Each row is a point on a tangle of strands that fork, close into loops and nearly touch. The rows are in no order.
In the rows, 128 means zero.
Points whose rows are less than 143 apart are linked; no others are. Some points are linked to none.
kadek: [120 130 112 124 128 130 134 131 111 153 134 162 128 127 105 158 161 136
 140 154 127 123 140 149 117 116 138 158 164 115 142 120 147 140 134 134
 164 120 134 152 137 120 113 142 102 113 144 111 116 129 149 111]
bim: [ 86 112 146 160 146  92 111 113 149 107 145  65 156 116 137  63  75 105
  94  75 133 136 146 121 157 155 128  66  39 119 123 129  74 122 121 149
  56 144  94  94  86 111 164  84 135 107 164 185 131 147 121 129]
bapap: [213 114 146 110 142 130 170 143 149  45 102 106  74 172 135 122 120 184
 116  59 167 153 112 123 109 130 111  83 160 174 112 145 154 139 119  98
  91  59 131 129 184 113 138 154 207 127 125 140 140  99 101 124]
Dusa: [112 150 122 113 121 115 129  97 141 119 116 127 124 162  74 186 105 143
 177 188 119 137 119 155 148  97 138 106 162 158 145 126 124 139 144 140
 182 111 158 134 118 120 114 169 113 131 125  87  85  86 131 111]
Zoz: [102 123 160 107 126 124 127 109 138  93  96 119 154 121 174 147  27  94
 144 161 106 156  86 107 170 117 112  43  74 164 133 168  98 110 102 134
 125 145 196  77 111 155 138 121 107 187  77 108 108  92 104 146]
sepif: [ 64 122 119  99 173 138 124  96 127 145 125  87 166 102  92 138  77  76
 167 198 115 150  93 108 139 106 120  93  60 159 118 105 114 110 104 147
 154 116 138 138  47 142 146 163  76 165 133  97  83 116  61  84]
Kagat: [112 186  41 124 112 129  99 164 135 185 174 151 147 105 141 178 161  81
 167 174 135 132  89 125 127 128 124 213 139 119 145 136 135 137 143 137
 237 165 148 159 151 116 150 124 109 138 109 101 113 158 105 126]
Baz: [107 187 122 121 123 117 115 119 150 169 153 124 130 144  95 209 104  96
 193 176 147 138  91 131 163 139 124 127 140 149 119 149 122 162 118 149
 217 159 127 143 138 111 154 141 161 114  98  87  93 132  93 126]
gukel: [121 143 162 175 136  92 114  83 139 165 181  71 102 146 101 107 163 116
 124  83 123 141 133 131 124 170 174 120 105 107  83 136 142 112 147 117
 116 146  43 177 147 104 176  92 177  85 144 143 164 186 131  71]
Gop: [177 127 173 141 130 109 156 143 136 137 167  96 104 145 130 136 145 118
 116  60 154 136 117 124 118 166 132 125 155 116  87 172 135 153 106 115
 115 120  78 154 182 109 171  85 215 107 104 128 148 153 113 117]
pofoz: [164 141 118 158 138 169 151 112 129 127 135 156  93 149 111 137 186 205
 113  87 131 129 158 142  86 124 135 151 184 109 145 100 147 131 172 119
 102  80 112 192 144 118 117 162 139 103 156 171 137 116 189 105]
ruzo: [152 137  76 110  67 163  90 168  63 122 111 153 157 138 135 162 134 116
 139 168 111 121 121 136 118  81 105 188 176 136 155 145 108 120 108 144
 154 143 186 132 137 152 116 120 106 141 121  90  94 120 137 182]
nutu: [ 86 107 158 130 145 145 141 119  86 106  84 133 164  93 170 113  74  73
 117 150 118 144 113  99 152 133 123  66  66 137 129 127  97 112  93 136
 103 141 152  83  69 157 137 128  71 173 131 124 116 122 113 115]
fifu: [155 118 150 121 131  92 128 121 135  91 104 175 131 150 160  40 129 182
 118 116 128  87 123 150 127 169  99 113 125 160 136 124 124 151 141 125
  72 122 149 113 183 128 143 155 128 154 108 124 158 122  95 146]
rakel: [193 146  93 161 132 186 159 134 128 134 147 139  98 139 133 134 208 197
 107  64 145 134 145 129  75 139 132 171 204 111 132 116 142 120 168 105
  98  84 114 199 169 104 135 135 175 118 130 184 148 123 174 106]
febel: [154 113 168  94 105  84 146 130 184  69 128 110 122 145 145 142  69 161
 126 106 132 141 111 139 155 130 101  55 120 175 129 173 147 134 134 130
  94 118 158  89 169 121 154 102 185 130  93 124 107  88 109 167]
bokos: [141 133  72 119  72 140 123 171 105 136 154 185 169 123 132 128 161 162
 124 132 119  76 143 154  94 119  98 200 164 127 164 124 105 109 147 164
 108 133 173 146 142 132 166  95 115 146 136 143 108 114 150 169]
tob: [167 119 156 118 136 125 140 100 135  74  86 169  78 161 117 102 138 208
 117 108 126 127 150 141 116 129 130 101 147 152 130 105 150 134 154 112
  93  80 124 135 147 139  98 181 127 124 135 133 143  96 148 115]
zunuf: [147 140 101 145 114 112 140 134 141 159 165 180 137 143 140 101 185 182
 138 116 141  72 137 163  93 179 102 177 158 135 139 126 116 124 162 128
  97 137 142 173 186 102 192 107 147 139 116 141 148 118 121 127]
Pir: [168 150 141 176 152 139 153 107 131 142 165  94  81 147 122 140 180 159
 115  69 146 151 119 120  96 169 142 126 179 113  94 141 158 133 158 110
 120 101  67 192 161 112 155 114 192  91 128 160 159 148 159  73]
libar: [ 54 105  94 110 167 143 128 129 124 182 157 105 144  65 112 106 180  79
 122 155 128 145 129 123 105 125 159 154  65  93 125  83 142  97 142 134
 132 131  66 151  65 133 127 113  86 119 174 134 135 164  83  71]
rubog: [113 151 143 118 126 130 112 126 118 123  98 135 159 126 161 144  41  89
 154 180 109 137  71 105 156 122  89  93 104 155 125 157  88 134  73 147
 146 164 197 110 119 141 124 145 102 189  71  88 121 118  96 151]
sav: [135 218  59 120  97 156  78 145 114 148 144 133 135 148 122 192 111  78
 192 160 148 134  63 110 142 106 108 188 154 134 138 144 112 149  77 144
 229 179 169 144 130 117 113 145 129 138  74  85  94 137 108 193]
Sogi: [127 167 121 183 151 129 144 107 138 180 189  89  91 114 123 174 216 102
 126 116 133 159 143 121 100 152 190 156 162  88 101 143 188 103 192  89
 177 140  33 189 152 121 151 108 160  92 130 144 143 169 139  58]
vufeg: [103 132 170 151 141 133 140  95 127 157 154  78  80 144  70 121 141  79
 129 111 141 140 125 124 119 166 171  90 106 115  87 113 185 100 150  88
 137 131  25 140  98 129 121 116 161  80 160 125 155 169 136  66]
Fezen: [129 113 181 144 145 114 141  91 138 123 133  92  71 158  95 113 114 107
 113  82 136 138 113 121 126 170 154  76  96 125  82 121 170 117 128 102
 111 115  57 118 125 127 114 115 170  88 150 130 156 153 146  84]
retul: [174 107 149 123 146 131 131 141 130  59  73 147 112 102 163  60 131 189
  69  61 136 116 170 120 123 121 113 116 124 133 131 103 112 154 139 122
  55 107 136  85 137 127 101 153 118 128 134 180 157 123 157 180]
zedav: [138 129 113 153 142 142 138 131 141 158 157 163 115 116 122 130 199 168
 106 103 125 121 161 138  87 128 141 173 157  82 134 100 146 117 163 134
 115 111 109 163 138 108 123 130 120 102 152 171 140 145 179 105]
Sir: [194 107 159 102 105 118 165 161 160  54 123  90 104 158 130 164  88 161
 123  74 152 150 134 123 126 119 107  77 161 161 117 165 158 135 109 116
 102  90 140 112 169 109 141 114 212 124 110 123 113  86 122 161]
viru: [ 91 115 150 141 155 133 138 125 125 165 154 117 127 101 120 105 156  89
  89 110 137 130 143 123 114 148 163 132 102  84 114 108 140 122 124 128
 108 141  77 116 114 123 116  90 118 104 137 145 145 170 140  99]
vap: [ 89 104 135 134 153 141 142 137 110 152 131 145 141  78 131 109 153 109
  99 133 129 120 154 119 124 123 145 139 109  78 136  98 131 124 110 133
 110 132 112 113  94 145 104 116  83 118 159 149 139 159 146 104]
Fisib: [173 136 144 157 151  69 128  88 190  66 123  76  96 173 127  55 108 190
  87  29 138 132 111 126 127 157  90  57  75 185 106 138 140 146 162 112
  60 112 106  94 168 114 148 133 197 101 140 179 140 133 116 138]
buvo: [133 159 100 109 106 152  96 157 108 151 122 140 141 141 132 178 106  81
 165 169 136 126  80 108 138 121 107 169 158 131 132 152 118 159  72 135
 193 167 177 128 140 122 110 142 130 141  85  81 114 140 112 174]
muvu: [112 153 134 171 142 100 119 101 140 183 196  74 101 121 107 132 207 101
 117 105 125 150 143 123 114 161 198 153 117  81  92 133 164  94 176 101
 146 159  22 181 144 108 167  84 163  93 133 139 159 190 121  58]
Bunok: [144  97 177  89 106 130 158 142 148  88 101  97 115 149 139 194  59  94
 136 137 132 157 108 113 155 116 118  71 135 161 109 172 138 141  73 109
 151 129 145  78 141 136 118 112 181 131  85  95 120  92 130 178]
Feli: [103 163 119 107 115 113 115 109 150 121 142 119 151 141  95 180  64 131
 187 204 116 141  96 139 158  88 115 100 130 162 151 142 104 124 133 165
 168 130 185 128 109 125 139 150 108 160  94  94  76  83 106 124]
Pusuf: [153 133  72 130  92 133 121 159 118 166 158 188 143 124 148 131 192 159
 137 138 124  85 135 148  97 154 106 205 175 122 150 122 125 120 143 133
 133 141 160 165 186 114 160 102 133 142 118 128 127 121 129 139]
rit: [170 107 136 111 124 143 138 165 116  90  97 159 146 112 157  84 137 181
  95  86 136 105 161 131 110 122 114 148 158 124 137 123 109 138 126 136
  65 117 162 108 151 123 119 120 131 131 134 160 143 123 159 180]
vibot: [113 100 146 120 122 168 141 138  73 124  51 117 135 134 135 162 109  62
 133 171 117 135 121 115 154  85 129 124 136 132 140 133 118 135  73  93
 170 142 161  81  89 158  63 157  78 156 118 100 145 117 139 158]
sulef: [109 122 149 116 138 104 109  95 116  87  83 148 147 125 140  93  68 140
 139 184  94 126 108 122 163 125 128  79  92 155 130 107 101 121 127 134
 122 108 176  89  92 161 100 178  63 189 104 100 123  99 103 105]
zunu: [153 122 139  98 103 133 130 161 123  67  83 152 157 128 145 103 103 184
 107 112 118 129 174 139 132  94 112 112 149 141 154 133  98 125 142 146
  55 113 175  97 114 148 115 127  99 150 134 156 119  97 156 188]
ponaf: [163 151 145 189 131  90 135 114 161 145 182  91 123 167 118 102 144 167
 123  51 152 116 141 145 108 170 102 128 141 144 106 150 110 138 166 134
  82 120  91 173 175  87 205  87 208 105 119 173 158 137 142 117]
kovu: [117 135 134 108 119 159 125 142 100 131  91 123 136 142 131 181  94  67
 149 174 130 139  98 113 148 102 121 135 147 137 128 154 114 150  67 120
 178 153 174 101 122 139  89 136 113 147  95  92 127 124 131 167]
Mag: [171  84 143 102 114 164 149 168  93 114  88 142 112 138 133 144 149 123
 129 123 137 128 138 123 120 103 138 163 186 112 134 140 143 149  85  91
 143 113 139 129 161 127  85 137 139 118 127 104 140 121 148 154]
ruf: [120  87 172 107 118 141 158 135 101  94  62 121 130 137 133 153  90 102
 120 143 121 142 134 118 147 103 132  83 126 145 129 142 126 133  81 106
 134 116 144  71 110 148  82 137 106 141 118 112 139  94 153 157]
sif: [115 122 128 137 164 132 103 102 156 110 128 167  97 100 126  42 138 186
 101  97 121  96 157 130 112 146 147 123  83 103 119  64 112 120 165 157
  69 115  92 131  86 132  95 159  94 115 170 176 160 139 157 108]
bog: [166 140 165 174 151 114 142  93 146 113 154  75  81 170 102 117 131 149
 104  57 145 159 117 115 114 165 131  81 135 126  91 135 160 133 149 120
 100  92  68 158 147 117 145 122 196  85 136 160 157 143 160  90]
gebu: [100 130  97 157 132  85 128 126 158 169 185 170 152 130 131  97 185 174
 141 122 135  73 150 161  95 163 108 180 121 120 138 112  93 111 171 155
  88 138 128 174 137 104 190 103 122 129 148 162 145 122 121 110]
Vom: [190 131 129 158 133 127 156 153 140 132 169 115 112 150 142 107 171 157
 115  55 163 111 125 130  93 168 111 157 167 130 105 160 122 136 134 117
  91 121 110 168 212  88 187  82 213 125 104 155 158 139 128 123]
pepu: [135 125 140 109  99 117 137 145 133 106 133 143 141 147 108 161 101 147
 139 145 128 132 133 147 129 109 110 111 163 146 142 151 127 137 117 160
 120 112 151 119 142 126 142 113 144 125 121 114  93  97 146 152]
zope: [131 105 126 125 120 150 131 154  80 123 103 174 165  74 184  89 130 147
  91 125 113 104 157 116 130 112 122 149 125  89 152 120  89 125 114 142
  83 130 168 113  98 153 119 120  68 155 146 157 139 132 149 163]
nogeb: [105 112 160 117 139 108 144 125 159  83 128 117 147 130 112 135  76 142
 110 121 121 146 158 125 145 104 124  65 114 130 142 130 132 116 138 153
  82 101 138  83  89 132 124 124 111 121 151 158 111  94 161 144]
mafo: [155 136 152 130 132 116 141 107 169  70 110 143 109 166  99 108 116 212
 113  93 127 132 167 143 115 114 116  95 144 143 143 105 141 130 173 143
  65  73 126 124 121 123 108 170 129 115 147 173 126  95 170 128]
Siseg: [ 88 121 132 120 140 148 134 140  78 126 103 141 180  93 154 137  91  93
 130 173 116 138 119 106 140  98 116 113  97 125 136 131  97 118  96 148
 122 135 173 111  74 160 129 142  57 172 140 113 109 130 119 129]
Vib: [127 185  82 120 103 137 102 116 112 126 114 133 123 168  85 196 123 130
 185 180 132 134 119 150 151  95 128 156 181 150 148 133 117 154 127 142
 213 140 179 150 131 107 103 178 112 134 108  82  85  93 126 135]
Nasiz: [160  81 161  90 113 146 154 156 112  73  62 102 118 156 137 175  90 109
 132 132 126 150 131 122 142  85 128 103 158 158 119 158 124 139  74 100
 139 118 163  83 138 133  82 134 143 142 105  93 126  80 139 182]
kiraf: [ 69 162  92 106 159 149 133 124 117 165 139  91 169  90 103 173  94  54
 178 188 138 163  91 104 126  75 105 146  74 142 133 118 115 131 105 153
 193 140 152 159  60 137 147 166  73 166 129  92  87 139  68 110]
Nez: [185  89 142  95 100 151 142 173 100  64  73 136 112 157 129 141 118 159
 121 106 136 137 150 141 129  88 120 132 174 147 129 142 125 133 107 101
 109 100 166 118 163 126  97 142 149 135 123  98 126  88 139 170]
Zito: [157 119 149 113 127 124 109  92 111  97  77 190  95 155 128  93 143 196
 133 156 111 114 135 146 140 133 129 129 154 148 131  96 139 144 143 115
 121  97 159 137 147 138  90 196 104 146 121  92 152 104 121 116]
sutid: [154 118 169 128 133  65 141 107 184  76 125  97 119 158 135  94  88 164
 103  64 138 136 118 132 145 149 101  51  98 161 119 154 146 143 141 121
  74 112 129  88 166 114 164 108 190 111 119 148 122 107 111 151]
Dofum: [114 142 165 116 126 112 134 113 151 153 125 107 121 142  97 194  81  75
 169 169 138 145  92 121 171 141 126  90 124 144 102 152 137 150  88 134
 180 150 122 114 124 129 142 132 171 120  95  89 112 126 104 129]
tele: [162 167  61 107  53 163  83 157  84 105 132 149 141 165 115 185 122 127
 163 176 115 116 116 144 112  94  96 187 181 168 168 134 105 129 113 163
 167 153 172 145 148 137 129 116 145 129 101  82  63 102 129 188]
Mafi: [ 99 122 160 154 147  92 125 128 174 123 172  77 165 125 106 111  80 123
 109  96 132 139 154 127 143 127 118  76  89 107 119 139 110 124 143 163
  75 123 101 117  96 102 167  81 152  96 158 171 122 131 141 139]
rikas: [123 133 133 106 105 139 126 143 102  95  90 143 173 130 152 140  63 131
 134 173 105 136 129 124 148  77 110 102 117 150 144 152  87 111 118 160
 109 127 201 103  92 166 119 131  62 181 111 107 101  95 134 156]
tuz: [ 91 179  46 122 127 151 113 151 104 166 145 116 165  85 130 174 118  50
 171 176 133 149  89 105 119  60 106 194 100 126 148 127 117 123 110 148
 218 148 181 158  88 140 139 162  51 170 133  97  94 158  92 132]
Fos: [ 90 150 141 129 147 124 127 124 138 197 153 103 122 125  97 179 164  43
 151 164 144 145 118 123 148 153 176 156 110 112 100 141 165 143 124 106
 197 166  64 133 122 133 146 110 152 106 110  93 138 187  84  85]
fidar: [ 61 122 132 122 155 142 150 116 117 169 117  93 127 111  78 169 127  44
 159 194 150 146 120 126 138 112 142 130 101 135 136 106 149 120 113 112
 193 132  90 105  68 139 111 150 110 124 143 104 125 156 102  92]
lorag: [140 110 162 122 140 113 145 110 125 122 112 146  89 153 122 130 138 132
 126 127 134 127 118 123 122 151 136 109 144 138 109 127 157 148 110 112
 137 107 110 127 164 131 113 149 143 112 126 101 140 134 137 100]
Fogif: [152 103 151 134 148  92 120 121 121  74  91 154 119 118 184  27 122 168
  87  87 134  92 110 134 134 173 100  81  84 152 123 123 115 155 123 119
  70 143 127  73 167 140 131 146 120 145 114 145 155 137  90 151]
liled: [163 102 110 109 124 156  88 139  92 154  81 172 124 124 171 114 153 120
 124 165 111 115 114 119 145 127 128 179 168 107 136 121 148 157  86 100
 163 145 185 138 164 129  76 162 110 154 103  80 162 139 113 142]
zov: [165  89 154 116 135 165 121 119  85 121  66 177  88 100 178  58 159 181
  85 102 108 107 157 119 126 117 139 140 132  86 138  79 138 134 124  97
  99 117 126 106 133 145  73 168 100 136 132 138 175 125 147 146]
Fuba: [168 128  56 116  96 158  80 152 100 179 117 175 134 124 165 146 179 120
 133 160 107 108 121 126 130 118 126 223 174 107 153 130 148 134 112 109
 199 144 189 157 173 125  96 144 110 143 112  94 127 135 125 143]
sogar: [ 51  98 133 100 163 135 130  97 125 149 126  96 136 106  78 130 100  79
 150 185 131 149 108 123 138 134 140  90  63 141 116  91 140 107 114 137
 151 124  95 119  55 139 128 143 107 125 158 102 115 135  91  75]
Fitif: [153 123 131 117 136 135 113  90 112 119  84 166  77 179 115 150 144 153
 158 169 119 127 113 134 140 136 138 139 180 157 124 120 148 155 119  98
 175 111 158 155 163 125  86 198 120 137 116  76 141 104 131 104]
rer: [152  97 142 137 152 161 131 126 122 157 107 154 103  86 169  69 180 155
  74  84 119 103 156 113 104 133 146 153 125  70 130  87 135 131 128 115
  96 129 113 119 137 128  79 128 112 120 138 166 164 155 162 128]
badaz: [139 133 135 167 143  57  96  75 215  77 142  61 115 163 121  52  71 166
  89  46 124 129 135 130 149 162  97  53  43 162 118 135 122 133 177 130
  56 123 101  89 129 113 153 117 179  92 151 188 132 134 123 135]
Detip: [113 151 117 133  96  99 140 166 160 111 156 143 184 133 150  89  89 169
 153 131 132  78 145 153 117 129  75 124 123 162 162 150  72 105 157 170
  39 137 171 119 118 150 188  84 110 146 116 162 113  90 123 173]
madak: [164 178  43 117  66 169 103 152  95 129 145 144 120 156 119 203 152 121
 166 153 130 123 121 144 119 121 120 205 205 155 151 133 117 148 122 127
 214 150 148 158 161 113 131 123 160 113 102  77  67 117 129 165]
let: [ 99 106 148 140 153  97 122 114 149  74 109 103 140  99 159  71  73 130
  90  83 129 131 138 116 159 156 125  45  53 128 129 124  93 118 134 150
  57 136 121  58  85 137 131 111 104 128 149 185 116 123 129 136]
Ditil: [159 114 154 133 156 103 137 116 151  60  98 133 101 127 149  47 119 176
  81  59 139 119 135 120 126 150 109  80  93 152 113 109 130 153 137 123
  63 119 116  77 147 128 115 146 138 124 128 170 152 131 142 146]
tak: [160 165 116 181 143 150 156 120 129 166 190  92  95 125 135 174 218 138
 112  76 140 157 130 117  90 154 160 162 198  82 102 156 171 114 178  84
 151 114  54 196 163 113 152 102 179 101 117 159 148 150 160  71]
tevog: [136 145  68 130 113 135 132 168 143 205 166 151 138  71 155 176 212  72
 111 148 124 143 136 121 110 112 162 222 154  74 144 142 171 107 153  94
 216 145 114 132 168 131 122  96 117 124 123 132 116 157 124 114]
rol: [ 84 103 138 128 157 134 114 102 134 117 126 139  99 107 102  63 116 137
 108 115 125 115 137 130 121 156 150  89  74 113 108  72 132 102 140 136
  86 122  72 113  70 133  90 138 102 107 179 147 148 140 145  92]
Feten: [ 69 119 133 125 151  76 123 110 154 138 167 116 168 118 112 101  98 139
 148 146 125 119 132 139 137 141 117  99  82 129 132 126  95 112 133 173
  85 123 118 154  95 127 181 107 116 121 159 142 105 115  89 100]
Valak: [159 114 124 110 135 148 102 114 107 131  73 146 100 167 136 146 139 109
 152 165 129 119 103 118 148 132 137 153 168 134 117 126 137 168  78  85
 189 136 166 138 164 120  62 185 127 144  94  70 150 125 120 135]
pofe: [139 129 160 141 146  92 135  85 185  72 126 116  99 159  92 103  97 188
 110  86 128 144 141 127 127 139 120  58 117 144 122 108 160 118 177 136
  69  78 104 106 121 122 119 147 146  98 149 167 122 103 157 111]
Kalo: [ 98 130 127 173 138  76  80  74 152 160 200  58 123 146  96  64 151 139
 132  75 117 123 145 141 112 168 173 129  65 121  91 107  98  92 158 142
  96 149  49 186 126  84 184  91 167  86 170 165 175 182 118  76]
savim: [140 143 133 105 102 119 102 142 120 107  96 154 150 156 149 132  83 132
 151 174 115 118  96 129 148 127  96 128 143 164 135 149 100 146  95 143
 133 143 199 120 156 134 122 137 123 171  78  81 117 106 104 161]
tonom: [120 105 110 127 113 169 124 141  60 159  66 135 135 120 129 145 147  83
 132 173 108 127 130 127 155  60 132 177 141 105 158 109 130 131 105  91
 178 141 169 117  87 164  60 169  47 148 148 106 143 126 140 147]
zezub: [139 114  94 112  84 154 112 166  69 139 105 173 163 102 155 125 142 137
 103 150 102 110 147 136 124  79 114 178 159 104 149 131 107 123 112 142
 121 135 185 127 116 160 111 129  75 148 148 117 121 124 149 165]
vil: [145 123 115 121 118 156 149 169 120 183 135 136 122 110 138 173 187  88
 118 139 132 126 135 121 114 123 159 194 169  88 134 149 165 137 109  91
 185 141 113 131 170 131 104 105 137 117 111 109 123 154 137 130]
baf: [135 118  91 155 141 126 123 137 155 190 175 167 139  85 155 101 216 156
  90 103 115  99 160 129  90 136 134 196 123  63 136 101 120  98 165 134
 108 136 121 153 145 108 128  96 113 128 141 188 150 146 157 113]
Buvat: [139 135 103 123  79 128 129 177 103 115 136 166 186 121 160  94 114 159
 126 132 124  80 143 140 100 121  81 158 148 146 158 147  81 107 132 172
  62 141 184 120 129 151 169  89 111 156 123 148 117 106 140 193]
zez: [114 163  46 127 100 150  98 170  88 170 147 151 171  88 151 157 127  80
 147 173 107 121  94 108 118  77  97 202 123 117 153 131 110 120 113 152
 191 154 199 155 113 156 138 131  61 169 127 100 101 157 111 151]
vup: [ 64 107 109 119 159 149 145 142 100 163 145 120 162  64 122 128 152  76
 119 163 133 137 134 119 118  98 141 157  85  93 143  99 133 112 118 134
 137 125 110 133  62 150 124 126  62 135 165 134 130 158 107  97]
rop: [132 104 153 157 163 159 135 116 132 168 130 123  86 101 145  72 170 116
  72  81 132 120 143 109 101 150 170 136 106  74 109  94 153 124 127  98
  91 138  67 113 137 126  84  96 134 101 133 165 168 173 159  99]
Zab: [140 112 172 100 125 127 149 140 141 127 128 117 119 145 125 183  95  92
 144 137 141 136 101 118 150 142 124 101 150 141 106 165 136 160  76 122
 153 137 125 106 150 131 131 114 177 119  96  96 123 121 119 147]
Bekug: [122 218  72 132  92 145 105 141 129 164 164 126 135 130 113 219 120  87
 200 162 156 139  89 128 148 126 118 174 163 149 131 152 121 168 118 153
 249 168 124 149 133 112 142 135 160 112  88  88  79 141 107 161]
gosum: [ 77 168 108 109 135 135 133 119 142 150 153  96 165 109  87 192  66  88
 191 199 133 162  87 117 145  78 110 118 102 150 142 142 109 124 119 177
 192 136 162 144  78 123 157 149 102 151 120 101  69 108  86 124]
daz: [119  91 170 129 125 120 173 107 135  99  89 106 106 173  73 178  96 134
 142 147 117 147 147 134 148  82 144  82 157 152 146 127 159 121 129  97
 160  95 107  98 105 129  85 154 131 119 141 118 117  66 167 129]
roga: [ 73 118 166 134 151 144 154 118 121 162 136  97 102 130  77 141 144  57
 132 154 143 136 137 130 127 135 162 112 111 119 122 100 183 111 130  96
 166 139  48 113  73 137 102 124 133  95 157 122 142 162 123  82]
Fof: [185  92 130 117 133 178 161 165 106 149 109 133  94 129 149 156 183 106
 122 113 141 125 138 113 105 112 164 183 189  87 133 144 167 139  90  64
 164 113 111 147 174 128  77 127 148 116 123 107 141 137 139 132]
Naso: [ 65  89 154 122 147 146 139 105 113 123 102 118  98 116  97  91 105  95
 112 132 128 119 129 124 132 148 151  68  70 129 115  71 145  95 116 104
 121 124  70  80  60 142  79 136  99 122 168 130 145 132 141  88]
sopi: [ 83 124 143 130 141 100 133 126 156 120 167 112 164 115  88 137 101 145
 129 138 124 134 153 143 133 115 127  96 120 114 132 126 123 115 150 173
  92  99 114 131  83 112 159 120 126 104 169 159 104 107 138 119]
pobu: [141  92 147 116 130 146 120 129  87 137  85 168 117 116 171  97 141 113
 112 150 114 110 116 111 143 147 134 136 129 110 127 113 138 155  84 111
 138 137 153 107 149 139  85 145 103 145 108  97 162 151 113 125]
bikan: [115 122 151 148 150  77 105  75 201  85 146  76 115 150  88  83  65 154
 103  82 123 144 144 124 151 150 123  41  67 134 108 113 139 104 177 144
  73 100  91 100  96 112 136 121 164  86 168 172 120 112 137 113]
lugaf: [120 140 141 181 133  68 120 114 167 157 195  95 154 153 105  99 140 158
 129  84 141 106 155 151 121 160 117 129 112 122 111 138  94 126 159 152
  84 136  87 167 144  85 204  81 171  96 137 170 148 140 136 113]
mizup: [108 124  92 176 157 105 107 119 177 175 196 138 145 106 131  78 197 168
 109  89 121  92 160 139  88 146 126 191  97  89 122  95  88 106 178 152
  77 139 100 172 126  94 151  95 122 123 156 201 160 151 147 107]
sos: [ 99 134 141 133 129  80 133 133 171 116 162 125 174 122 141  92  75 154
 148 133 129 109 136 141 141 127  99  86  90 145 151 146  83 109 146 173
  53 130 156 121  99 142 188  93 117 139 132 158 102  96 101 140]
kidab: [ 52  96 101 116 161 127 103 108 121 166 166  95 132  91 103  69 158  98
 124 135 121 139 122 133 112 162 169 131  45 115 102  86 125  92 125 134
 109 145  55 158  69 129 145 107 102 118 173 125 139 165  71  61]
Fuz: [129 168  90 147 124 139 157 145 146 193 164 116 114  98 132 197 207  67
 136 150 141 154 135 124 119 126 185 204 170  89 132 152 193 129 177  80
 237 152  64 146 158 129 126 116 143 102 115 115 118 168 125  95]
nagen: [123 189  83 143 112 136 145 138 125 169 166 124 123 113 123 222 179  90
 169 138 148 144 130 138 131 137 154 186 184 122 122 154 162 155 174 107
 252 147  80 162 147 113 151 127 164  95 123  98 100 160 125 111]
Ziban: [113 118 163 104 112 112 144 130 159 105 136 107 141 138 110 178  66 130
 137 150 123 152 136 133 157  95 126  65 132 142 141 162 136 119 134 152
 120 116 151  97 110 131 139 105 145 120 124 123  96  80 151 150]
tuvo: [ 67 117 116 133 141 115  83  92 139 170 194  66 111 115  81  72 164 115
 129 107 115 142 139 143 110 161 196 131  61 115  86  97 133  77 153 129
 109 148  24 183  91 103 157  94 140  90 179 139 161 183  98  65]
mapab: [143 127 149 108 109 104 127 148 133 102 108 165 139 147 135 110 108 161
 136 140 127 110 125 143 130 137 105 117 144 155 139 145 113 143 119 146
  94 119 170 113 163 130 138 131 124 154 105 111 123 112 119 147]
Zaz: [179 142  36 118  79 168  96 164  96 155 142 170 121 133 143 184 195 123
 144 143 118 120 134 142 114 122 131 230 201 118 156 130 141 127 133 105
 207 141 159 166 183 120 118 130 145 120 122  90  93 129 135 146]
Nim: [100 100 174 113 129 124 143 119 115  92  75 115 143 110 167 139  58  76
 108 131 116 153  95 112 164 152 121  35  69 155 119 160 110 123  88 124
 115 143 155  47 104 145 133 117 119 160 109 125 121 111 115 146]
gelap: [130 112 148 119 142 130 114  99 112  96  87 182  99 106 145  47 127 190
  93 111 110  96 153 126 129 143 140 110 101 108 135  68 117 132 146 134
  81 112 113 106 104 154  81 172  83 137 148 154 160 127 142 126]
tev: [135  96 140 125 125 139 122 150  85 128 103 169 149  92 197  78 133 128
 100 132 119 101 130 120 137 149 115 139 123 101 133 133 110 144  96 127
  99 145 164 104 140 146 123 122  93 153 118 128 154 146 124 149]
vek: [152 130 136  96  86 141 124 160  86  62  72 151 174 123 183 107  78 169
 114 142 102 140 153 130 139  87 105 105 133 155 149 164  81 105 139 153
  69 122 198  86 102 167 117 119  76 176 126 133 109  89 139 192]

A tip is a point with one link. Name the tips that can be reached along the links from each point below, in the order of the rows.
gukel => Vib, zez, Naso
zunuf => rakel, let
vibot => tonom, nagen
tob => bapap
ponaf => Gop, lugaf

A fork is a point with three links, a tip a point with one. Leave the first point through the second and follow the links. Name the first fork or tip that comes.
bokos; Pusuf => rakel
gebu; zunuf => sopi
vek; rikas => mapab
bapap; Sir => liled
muvu; Sogi => kiraf
Fitif; Zito => bapap
vibot; kovu => Nasiz
bog; Pir => Naso
